Each row is a point on a landscape with many valleys, with its height.
From any point a ball rolls to the lowest of the 2 points nearest to it. It stops when none of these is lower. Distance is the straight distance between rows; heights are no part of it.
(781) height 256: [ 57 102 101  70 101 108  87 152 170 151  73  97  88 129  86  75  58  64
 177  87 150  63  83  80 120]
(39) height 469: [137  50 117 174  92  70 113 116 129 133  99  72 165 137 109  77  93  74
  33  76 104 137 108 141 139]
(125) height 313: [ 99 115 106  62 148 157 101  88  34  80 142  81  84  56  91 136  91 144
 109  79 100 108 124 142  91]
(1028) height 645: [ 97 111 121  65 104 156 136  80  59 122 157 102  80 105 129  37  91 109
 119 106 143  87  78 106  74]
(932) height 191: [146  87  90  88 110  85 105 116  71  74  85  87 130 100  35 130 133 134
  87 128 104  79 112 132  82]
(1078) height 553: [130 142  71  88 114  99  78 115  82  93 102 124  90  31 111 110 109 125
  85 166 132 111 136 144  46]
(595) height 575: [ 70  97 117 122  98 136  79  45  95  86 111 141  76  65 142 104  90 101
  95 103  49 133 114  75  76]
(885) height 295: [ 95 127  66  74  92  50  84 122 107  90  60 129 121 118  91 117  73 125
 133 124 114  61 115 111  94]
(602) height 275: [102 105 116  69 134 132 142  98  59  81 150 125  89  70 122 106  97 155
 131 115 106  91 114 111  94]
(189) height 440: [ 90  72  83  82 114 129  85  45  99  92 102 132 105  65  99 121  44 119
 109  69  42 103 106 144  71]
(400) height 314: [ 82 105 127  75  99 124 122 117  72  90 164  74  80  56 129  89  92  91
  94  61  73 132 102  65 116]
(1022) height 470: [ 66 117  85  58 101  91  72  48  48  88 119  94 115  72 104 145  99 131
 126  77  54 127  93  96 113]
(51) height 609: [100  77  55 126  98 146  98  28  97  84 127  62  94  71  74 108 129  61
  85  42  35 110  68 110 128]
(603) height 308: [ 86 119 156  76 104 108 120 110 131 130  87 103 107 113  76  94  74 110
 191 124 182  79  88  41  86]
(1066) height 190: [ 67  89  88  75  91  79  98 151 156 151  55 125  70 142 113  88  45  81
 136  89 144  90  97  99 125]
(53) height 378: [ 97 111  70 156 103 136 104  63 117  75  90 137  58  87  89 108  88 112
 139 160 103  44  91 108  72]
(778) height 260: [144  87 115  85  99  77  90  79  57  76  72 107 140 138  38 121 146 130
  99 126 101  98  97  76 101]
(456) height 304: [114  89 166 101 108 119 102  96  56  84 101  91 121  91  82 136 127 121
  78 123  97 152  93  60  79]
(73) height 182: [ 77 101 117  95 115 124 101 145  99  70  63 135  77 115 109 107  51 124
 125 106 130  63 119  90  81]
(760) height 166: [ 81 140  98  72  97 102  88 119 159 148  82 114  84 110  86  99 107  77
 188 103 124  37  84  90  95]
(925) height 274: [143 100  86 103 109  80 114 142 108  93  72  96 124  83  27 126 101 122
 112 149 151  64  92 125  72]
(615) height 678: [131  72  42 108  95  78  81 137 151 119  80 112  77 106  63  86 100  46
  77 112  91  49  99 168 116]
(307) height 338: [ 83 146  83  57 119 132  91  73  33  70 151  67  88  49  92 146 123 164
 131 101 111 128 115 134 126]
(967) height 179: [139 114 145  93  86  64  94 139 119 134  97  97 109 126  86 101 145  86
  58  89 127 119  89  33 121]
(18) height 230: [141 116 170 104  91  93  74 175 152 154  98  98 118 131 105  92 109  86
  74  84 164 104 126  62 118]
(724) height 535: [122 109  53 104 115 109  92  34  77  73  67  58 132 132 119  90 164 108
  93  65  79 119 118 103 114]
(551) height 564: [ 97 112  61  35 104  24  84 118  84 119 104 111 105 100  71  98 115 107
  91  73  85 100 112 127 116]
(1060) height 391: [111  77 134 130  81  55  76 165 150 178  92  99  74 125 158  91  64  67
  53  92 132 121 129 139 119]
(485) height 351: [109  85 153 144 104  38  99 136 119 130 105  89 153 124  94 109  91  79
  41  73  96 141 111 146 114]
(503) height 380: [106 113 136 131  95 126 121 143 122  89 129 122  70  72 147  88  78  70
  91 107  91  89 106  47 105]
(352) height 337: [ 91  65  79 134 102 101 121 108 112  90  45 101 108 139  54 110  80 111
 129 125 133  73  63  86  87]
(919) height 311: [ 75 126  94  46  90  64 108  83  80 106 120 126  87  82 140  77 103 116
 133 110  88  94 114  59  94]
(468) height 541: [134 129  52  86  95  66  89  92  73  92 106  88 132  29  89 128 124 124
  87 163 101 112 103 142  60]
(55) height 594: [ 94 142 104  53  94  98  99 126  64  83 133  80  58 101  76  81 163  97
  90  74 132  94  95  88 118]
(933) height 462: [ 96  70  81  91  80 109  72 147 108 117 116  82  40 120 117  99 116  89
  38  49  76 112 108 112 157]
(891) height 289: [138  82 152 112  92 108  91 102  68  75  73  86 154 135  74 121 127 127
  63 115 105 132 106  54 103]
(91) height 603: [ 88 103  73  42 116  59 110 108  78 111 141  91  64  58  60  81 122  87
  90  69  87 113  77 135 120]
(687) height 485: [100 119  86  62  98  67  81  70  34  81 118 107 112  70  97 125 121 150
 123 141  72  94 106 106 119]
(401) height 482: [104  59  49  61  90  46 102 120 109 128  84 113 114 119  99  96  91 103
  83  58  69  95 104 129 131]
(112) height 285: [ 56 100  80 129 113 111  86 116 129 113  49 122  81 124  49 124  75  83
 144 119 138  55  75  88  85]
(343) height 320: [114 115  64 134  99  77 127  94 115  97  92  94 111  74  46 129  82 135
 137 170 143  46  81 115  66]
(982) height 397: [ 84  91  72 106  68  64  92  87 107 114  89  97 157 139 143 103 107 104
  67  57  59 131  99  68 132]
(1029) height 336: [ 80  92 115 125  93 120  69  92  96 107  88  76  96 117  89 116 140  78
  38  64  61 179  71 107 104]
(68) height 631: [ 86  96  82  39 114  88 113 111  95 119 140 105  42  83  98  41 100  62
  99  74  99  86  99 134 110]
(855) height 348: [108  60  58 150 120 141 102  75 127  47  64 103  86 112  83  86  71  92
  77  92 102  61 119 155  64]
(665) height 489: [119  25  73 101  91 117 100  94 112 124 113  61 109 112 103 106  86  47
  62  64  40 123  88 115 160]
(87) height 560: [131  97  92 124  96 102  83  39  72  71  47  76 170 161 119  80 158 111
  88 108  85 140 114  70 113]
(860) height 529: [107  81  95 142 114 140 119  37 129  89 101  63 145  88 155  83  89  65
  79  47  57 124 107  85  93]
(478) height 153: [ 75 150 159 128 106  45  86 122 100 122 141  77 100 101  94  94 132  75
  47  88 121 151  99 114 108]
(222) height 611: [122 119 113  55 102 117  88 148  91 108 117 103  73 124  87  72 138  95
  89  67 147  51 116 103 116]
(857) height 610: [ 79 106  68 115  96 136  95  72  83  75 146  59  63  54  64 142 123  86
 100  46  53 109  60 108 133]
(80) height 349: [108  81 156  86 105 123 130 152  99 102 140  80  82  67 125  74  82  61
  82 100 118 104 104  60 117]
(1038) height 486: [ 92  77  76 110 112 148  88  16  90  90  80  88 131  90 133 117  78 102
 103  60  33 106 103 101  80]
(322) height 326: [ 90 134 131  64  80  49 100  89  93 105 130 110 131  86 127  88 110 111
 107 120  90 126 112  24 114]
(565) height 229: [ 84 144  83  66  87  65  70 119 148 127  54 134 111 141  94 109  89 108
 164 108 139  52 110  75 101]
(513) height 390: [ 86  59 116 108  99 104 121  59  92 106  54 125 120 103 117 108  65 115
 128 122  56 127  75 105  58]
(751) height 590: [ 75 107  86 136  83 138  80  18 101 109 123  60 118  68 117 121 117  67
  83  62  44 159  58  93 105]
(581) height 355: [109  97  49 156 116 106 125  61 111  73 116 114  96  57  75 104  88 127
 118 159 106  54  99 136  60]
(798) height 241: [ 55 131  76 115 110 112  83 123 119 101  70 132  49  96  88 104  56  95
 152 122 152  53 103 115  77]
(114) height 548: [131  26 109 148  86  86 129 119 153 133  58  82 138 146 109  78  80  53
  64 106 102 127  80 110 132]
(988) height 657: [102  99 102  55 119 139 120  88  91 122 163 120  38  79 109  36  94  79
 127 102 134  62  97 142  85]
(755) height 555: [109  83 104 162 117 136 115  29 146  79  84  89 106  97 146  41 115  66
  94  97  63 118  99  89  83]
(236) height 240: [ 88  96 115  72 122 123 138 119  75  69  95 120  88  89  91 107  62 158
 143 132 148  71 117 131  76]
(965) height 562: [116 162  69  90 109 103  88 129  65  72 146 123  80  34 112 108 117 125
  99 132 128  70 144 135  73]
(534) height 607: [117  35  23 110  83  76  99 115 140 119  68  97 103 132  86  86  65  76
  75  80  76  83 107 165 132]
(733) height 366: [ 94  76 154 133 104  99 135  75 103 110  79 122 114  97 108 104  81 103
 114 160  86 130  76  84  54]
(382) height 408: [122  80  68 126 104 104 141  66 101  64  51  81 142 136  72 101 100 126
 133 123  99  82  93 110  75]
(807) height 511: [114 113  55  95  94  71  82  58  62  68 114  74 147  57  89 132 112 144
 106 129  74  82 114 127  97]
(133) height 479: [133  95  50 128 106 112 120  52  88  46  57  66 154 118 101  92 119 122
 109  89  84  68 123 121  92]
(1074) height 353: [ 99 125 103  99  58  39  87 100 112 101  88 114 156 137 142 114 100 111
  82 108  77 119 109  42 116]
(1054) height 426: [ 84  69  42 156 105 128  91 103 160  75  60  94  57 126  68  77  56  58
 101 113 111  42  98 136 104]
(763) height 628: [114 128 126  60  97 148  97 138  84  94 111 108  86 132 131  62 110  88
 103  87 159  70 120  68  86]
(652) height 352: [ 94  83 156 137 111 117 125 112 133 124  94 117  84  83  92  98  84  82
 124 158 114 102  52  67  66]
(147) height 112: [ 84 138 128 137  73  32  91 105 110 118 129  83 125  92 104 112 140  72
  50  91  82 152  88  70 116]
(28) height 149: [101 113 118  93  80  62  88 110  91 107 110  89 115 114  76 112 165  94
  73  96  91 141  67  44 131]
(901) height 579: [113 160  69  76 114  92 111 121  68  92 162  98  58  63  84  82 144  98
  93 104 128  61 118 121  90]
(949) height 189: [ 85 147 180 103 114  50  80 111  73 101 121  97 114  97 114 111  95  96
  59  96 113 147 128 114  72]
(924) height 268: [ 97  64  84 112 111 131 101 120 106  59  64 119  75 108  93 102  56 112
  94  89  84  72 119 127  75]
(476) height 291: [110 122 139  68  93  77 114 102 117  96  81 117 112 117  67  94  68 144
 154 142 151  87 108  30 103]
(578) height 446: [ 68 105  57  84  82  75  78  59  74  94 100 103 122 103 128 118 114 106
  95  83  34 106  92  82 114]
(943) height 708: [114 109  66  90  95  93  80 162 159 129  75 117  63 101  73  97  92  50
 124 104 130  36 105 155  94]
(175) height 401: [103  58  87 103  98 125  75 114  89  99  96  80  77 113  83 116 117  83
  44  50  59 115  88 126 135]
(980) height 271: [103  98 126  48 101  82 135 106  79  83  96 118 121  98  87  93  59 154
 148 127 150  91 108  86  89]
(560) height 350: [ 67 146 107  41  95 113  96  72  27  71 157  62 102  90 115 100 111 148
 140  89 130 136 109  92 135]
(174) height 305: [130  74 152 128  82  71  91 180 160 149 104  80  97 123 122  98  80  55
  66  93 130 116 107  85 127]
(622) height 637: [103 143 131  60  85 141 109  82  48  96 140 112  96 129 143  45 100 123
 126 126 155  89 118  74  90]
(393) height 332: [109  54  94  67  93  69 100 156 134 142  74 128  82 142 109  83  92  84
  93  85 105  86  94 107 127]
(822) height 294: [ 75 110 109  62 115 114 126  72  74  99 161 120  67  51 140 100  94 130
 120  95  67  98 113  87  98]
(64) height 568: [ 91  87  96 147 109 145  90  18 126  74  88 136  84 102 127  68 102  84
  90 109  50 100  86  87  63]
(834) height 581: [ 65 128 110 135  90 144  76  47  72  81 126  81 108  54 142 137  96  95
 100  67  50 153  91  71 102]
(467) height 317: [ 92 100 151 133 112 119  71  87  62  98  83  88 104 102  94 127 120  92
  58  99  81 184  83 102  78]
(41) height 502: [118  49  83 124  99 102 131  77 128 104  55  98 113 145 101  69  97  75
  86  87  72 107  76 117  95]
(452) height 601: [ 65 128  93  82  95 114  92 112  67  61 121  77  58  84  74 127 145 112
  95  62  81 129  87 103 125]
(926) height 244: [104 100 166 123 112  80 106 145 101 102 102  91 137 101 108 113  75  90
  55  91  91 144 119 100  84]
(25) height 331: [ 95 110 152 115 110 141 130 120 123 118  94 115  62  96  85 111  98  99
 152 137 149  65  74  68  84]
(454) height 392: [ 93 104  74 139  90 121 114  87 122  74  81 133  61 106 107  98 100  90
 116 123  75  37  93  69  91]
(411) height 464: [104  46 101 133  75  68  72 142 121 173  89 104  95 127 155  93  76  91
  40  71  95 159 117 130 118]
(1040) height 405: [ 94  88 106 129  74 112 120 119 105  66  97 113 102 110 123 104 110  89
  92 107  75  64  98  40 100]

For each start below, name the point where the ball stops.
(724) | (73)
(114) | (147)
(1060) | (147)
(454) | (932)
(1029) | (932)
(411) | (147)
